A landscape with many valleys, sampled at points; each row gives a point and its height.
From any point a ball takes the steepest step (drop divided by distance) to one of its 4 nearest points. It stops when none of these is lower. Distance is the straight distance between rows; heights are no part of it.
K_875: [112  71  86  63 138  92 157 109 131  76  96 107  74  90  94 117 113  84
  78 118  66 101  87  69]  h=116
K_159: [ 93  93  99  89  97  75 114 115 101 101 107 102  69 103 102 125  94  92
  92 105 102  99 101  90]  h=359
K_734: [116 107  83  76 130  25  87 136 134  84 102 139  76 145 106 109 113  82
  76  90  88  77  86 100]  h=66
K_115: [105  92  82  94  96 130 122  74  95 111 109  84 113  89  83  99 118  96
 105 109 100 105  93  90]  h=170
K_265: [ 91  95 101 106  76 119  91  72  97 119 107  99 114  93 118  92 104 113
 125  94 112  95 100 100]  h=364
K_721: [103 118  98  97 106  54  86 126  93  96 103 116  81 126 104 115  85 100
  80 100 102  89 100 109]  h=379
K_903: [ 93 124 125 135  72  96  77 107  92 105  97 110 107 107 127  93  81 115
 116  78 130 100 111 121]  h=124
K_177: [112  99  89  83 120  43 101 134 106  85 103 117  73 115  91 114 100  89
  80 101  98  91 104 100]  h=86
K_558: [ 94 138 126 135  75  97  70 116  94 100  94 115 117 113 123  95  74 115
 113  66 127  94 111 132]  h=147
K_234: [ 81 142 133 145  83 114  41 127  97  99 103 129 136 117 126  96  60 119
 119  41 129  84 111 144]  h=269
K_815: [110  75  86  69 133  99 150 103 125  83 101 103  77  90  90 118 110  81
  78 116  70 103  89  71]  h=165
K_789: [142  68  68  66 149 103 164  75 119  71  72  82  79  66  77  92 126  80
  63 146  57 125  81  78]  h=236
K_886: [ 95 129 115 122  76  81  84 113  91 105  94 105 101 114 120 104  80 109
 103  87 123  97 108 117]  h=196
K_55: [ 75  94 128 134  82 132  57  74  89 119 102  99 120  88 131  81  83 128
 137  88 115 100 102 112]  h=384
K_782: [109  87  83  93  96 143 122  74  92 100 101  69 122  77  67  82 128  91
 104 118 104 116 102  93]  h=112
K_553: [ 80  83 109 123  86 144  65  61  71 123 101  94 135  81 108  77  88 122
 135 101 109  94 103 116]  h=349
K_920: [ 92  76 101 115  82 144  70  65  70 118 101  86 140  72  87  75  98 118
 127 110 105 101 107 111]  h=367
K_940: [105  90  78  85 113 123 137  77 105 105 110  83  91  91  83 111 114  85
  91 112  87 107  86  84]  h=490
K_86: [101  93  97  88 108  65 112 124 102  92 108 104  68 106  96 120  95  91
  87 107  99  96 104  88]  h=370
K_547: [ 84  62 112 101  67 164  86  73  66 112  92  57 134  50  64  68  95 116
 125 121 101 122 115  94]  h=441
K_934: [126  83  73  78 137 120 155  76 108  89  93  74  88  79  71 101 123  77
  71 130  71 122  87  82]  h=33
K_84: [130  78  74  79 141 119 157  76 108  81  78  61  85  70  69  92 129  79
  70 140  67 130  87  81]  h=180
K_451: [ 91 116 119 126  67  93  83 107  94 106  94 105  99 104 126  97  87 113
 112  85 128 100 107 112]  h=155
K_695: [102  78  91 101  81 142  98  72  81 108 103  75 134  69  71  77 117 106
 117 114 105 109 109 100]  h=515
K_75: [105  87  85  97  88 136 104  72  91 113 106  85 126  85  82  87 120 106
 115 108 107 101 100  99]  h=337
K_484: [121 101  77  73 133  32  99 139 122  76  98 130  74 128  94 108 109  83
  76  93  92  81  91  97]  h=95
K_382: [ 99 134 107 102 114  52  69 129 101  97 104 129  92 143 117 113  86  98
  85  85  92  81  97 117]  h=391
K_764: [ 79  59 110  90  72 176 103  72  69 106  91  50 132  47  64  67  99 123
 127 120  96 130 115  80]  h=548
K_496: [121  87  77  80 128 127 147  77 103  94  99  75  94  83  71 103 120  81
  80 123  78 118  88  85]  h=127
K_749: [ 94 146 119 128  80  87  72 122  92 101  95 117 115 129 122 102  73 108
 104  70 119  90 104 131]  h=247
K_922: [ 98 134 118 103 128  39  65 133 121 100 103 138  85 150 123 117  97  94
  86  86  83  78  96 110]  h=90
K_775: [ 78 102 133 140  77 128  61  83  90 115 101 104 114  90 134  84  83 125
 135  86 121  98 108 111]  h=493
K_611: [109 118  98  88 130  33  73 132 120  93 106 138  78 145 112 112 102  90
  78  89  86  77  92 105]  h=160
K_639: [ 89 136 129 142  77 103  59 119  94 101  92 120 122 112 126  91  68 119
 117  62 131  93 110 135]  h=123
K_979: [ 92  90  99 108  79 129  86  68  90 120 110  97 121  88 107  88 107 112
 127  98 111  93 100 103]  h=408
K_77: [ 86  96 116 118  72 116  81  79  93 115 103 103 109  94 126  90  98 121
 128  95 117  96 102 104]  h=297
K_243: [107  84  92  80 118  62 121 133 109  84 104 110  67 101  93 120 100  85
  83 105  95  96 103  84]  h=121
K_983: [ 82 108 134 143  76 122  60  93  93 109  97 106 112  94 133  85  79 128
 132  77 124  99 108 116]  h=32
K_278: [ 86 154 121 118 104  69  64 127  98 104 101 127 106 148 125 111  77  97
  97  71 100  80  96 127]  h=456
K_799: [ 90  99 105 110  72 110  93  81 100 119 108  99 102  98 119  99 104 111
 119  94 115  97 101  95]  h=383
K_222: [ 89 151 117 124  90  79  68 125  91 104  97 119 111 138 124 106  76 103
  99  68 112  85 102 130]  h=374
K_883: [112  89  83  82 108 140 144  76  96  92  85  54 108  69  65  82 136  87
  96 132  94 133 105  82]  h=275
K_438: [ 83  87 111 119  80 130  67  65  83 120 106 101 125  84 118  80  93 124
 136  96 110  96  99 110]  h=339
K_856: [120  83  76  77 138 120 152  82 113  88  97  87  87  85  77 108 117  83
  73 124  67 111  86  79]  h=102
K_609: [121  87  77  82 131 124 152  76 106  91  87  64  91  75  69  96 127  78
  78 134  76 127  92  85]  h=99
K_949: [114  94  80  78 127  40 106 139 115  78 101 122  71 118  89 111 103  86
  77 101  97  89  97  97]  h=182
K_330: [124  81  77  75 142 115 154  81 116  86  94  91  85  87  80 113 117  80
  69 126  64 113  82  78]  h=101
K_545: [109  84  80  76 125 118 145  83 114  97 105  91  86  89  83 113 111  84
  82 113  76 107  84  80]  h=409
K_70: [ 96 108 103  97  93  68 104 118  95 100 105 102  74 109 104 119  90  97
  90 103 106  98 105  97]  h=376
K_246: [ 81 136 134 148  83 120  35 127  96 104 102 128 133 112 124  92  58 119
 122  37 133  85 114 142]  h=311
K_266: [135  71  70  67 147 105 163  83 127  72  78  94  79  75  85 103 123  83
  64 134  56 116  77  80]  h=169
K_205: [ 95  69  98  94  80 160 106  79  79  98  95  59 132  57  64  69 117 110
 120 122 100 122 116  87]  h=348
K_30: [ 90 104 107 111  69  97  95  93  99 112 103  97  93 105 122 102  98 106
 111  94 118 100 104 100]  h=601
K_601: [ 99  89  86  93  87 123 111  72  98 114 112  89 111  92  95  98 113 100
 111 102 104  99  94  93]  h=218
K_669: [ 97  91  85  87  97 118 124  82 104 116 114  91  94  99  96 113 112  93
 101 101  96 101  95  82]  h=277
K_853: [127  73  77  65 144 104 164  89 126  75  88 103  81  85  87 110 117  81
  69 126  60 112  82  76]  h=137
K_835: [113 113  96  87 130  26  77 136 140  88 105 146  75 151 118 112 112  83
  78  89  87  72  87 100]  h=89
K_153: [ 80 153 126 133  83  99  57 131  97 104  96 125 133 133 129 102  71 107
 114  49 120  84 109 135]  h=519
K_852: [116  91  78  86 111 138 143  75  97  96  92  60 108  77  65  87 131  84
  93 127  93 126  99  84]  h=181
K_13: [ 91  96  99  94  88  88 113 103 103 109 110  97  78 103 105 121  98  94
  98 101 104  98  99  87]  h=365
K_212: [ 90 144 118 109 120  52  64 131 109 103 105 133  96 150 127 119  87  93
  89  80  89  77  97 116]  h=442
K_105: [102 105  96  94 106  55  99 128  97  92 104 109  72 115  96 118  89  96
  83 101 101  96 106 102]  h=416
K_409: [113  79  84  74 125  60 142 137 125  71  97 115  66  97  90 115 113  77
  81 110  92  96  99  78]  h=580
K_843: [ 98  81  91 104  79 138  88  67  82 117 107  89 134  79  88  85 111 110
 123 108 107  98 102 104]  h=544
K_887: [112 118  99  97 126  19  81 141 151  92 103 152  69 159 127 117 114  80
  75  88  94  74  88  97]  h=117
K_459: [108 108  91  87 120  43  88 132 100  90 107 121  78 125  97 114  93  97
  80  98  95  86 101 107]  h=343
K_464: [100 134 104 104 100  61  81 124  91 101 101 117  91 130 112 115  81 101
  87  89 103  93 102 118]  h=327
K_315: [ 90 108 120 119  69 105  82  88  96 113 101 103 102  98 129  95  94 117
 121  91 123 102 104 104]  h=237
K_610: [ 96  86  95  82 105  93 127 107 110 102 110  98  75  99  97 123 101  91
  92 107  90 100  98  80]  h=354
K_2: [ 99 131 109 113  87  70  85 120  87 102  98 109  93 124 115 109  79 105
  91  93 116  95 104 119]  h=284
K_211: [105 122 101  91 122  42  73 128 109  95 107 130  84 139 111 114  92  99
  79  92  88  78  99 110]  h=421
K_300: [ 90  72 102 109  77 150  77  70  69 114  97  76 139  62  73  73 100 115
 125 117 106 108 112 107]  h=386
K_644: [103  79  93  75 122  81 138 119 117  87 103 106  70  95  93 122 106  86
  85 109  83  99  97  73]  h=286
K_795: [ 97  73  96 100  80 151  92  77  79 106  98  69 136  57  66  73 113 108
 120 119 102 114 114  98]  h=445
K_570: [113 111  87  83 127  30  83 135 122  85 105 137  76 144 105 110 107  89
  77  90  91  76  90 103]  h=87
K_915: [ 89 101 105 106  76  96 102  96  99 115 108  95  87 103 115 108 100 102
 106  98 113 100 104  92]  h=764
K_605: [ 72  58 113  94  68 183  95  67  61 109  88  49 133  48  65  67  91 124
 129 118 102 131 109  85]  h=509
K_114: [102  77  94  88  87 153 125  79  88  92  90  59 126  58  66  73 130 100
 116 128  99 124 114  85]  h=213
K_427: [ 94  69 101  83  82 165 116  78  80  92  89  51 132  53  68  66 119 114
 123 122  96 131 113  82]  h=366
K_717: [ 94 108 104 107  82  77 102 109  93 106 102  99  81 111 110 113  91  99
  98 100 114 101 104  97]  h=667
K_533: [ 90 119 132 141  69 110  66 104  95 104  93 107 109  99 128  88  80 123
 125  76 129 104 111 120]  h=179
K_541: [ 96 140 113 115  91  72  76 121  89 102  99 114 101 132 119 108  76 101
  95  82 109  91 104 125]  h=328
K_806: [ 95  93  91  95  82 113 109  77 103 116 110  94 103  96 106 106 111 101
 110 100 107  97  95  90]  h=271
K_173: [ 85 127 136 152  79 119  50 116  93 102  98 117 121 100 125  89  62 124
 125  55 134  93 113 136]  h=44
K_5: [ 98  85  87  80 111 110 134  90 110 107 111  90  84  98  91 120 109  88
  92 106  86 101  92  79]  h=336

For each start below, name the point where the ball stops.
K_610 | K_177
K_5 | K_782
K_815 | K_934
K_799 | K_903
K_300 | K_903
K_721 | K_903
K_30 | K_903
K_883 | K_934
K_278 | K_173
K_222 | K_173

Two balls start at each pair of points below. Name the first point that both come to, or write -.
K_717 and K_13 | K_610
K_695 and K_77 | -
K_605 and K_843 | K_782
K_806 and K_795 | K_782
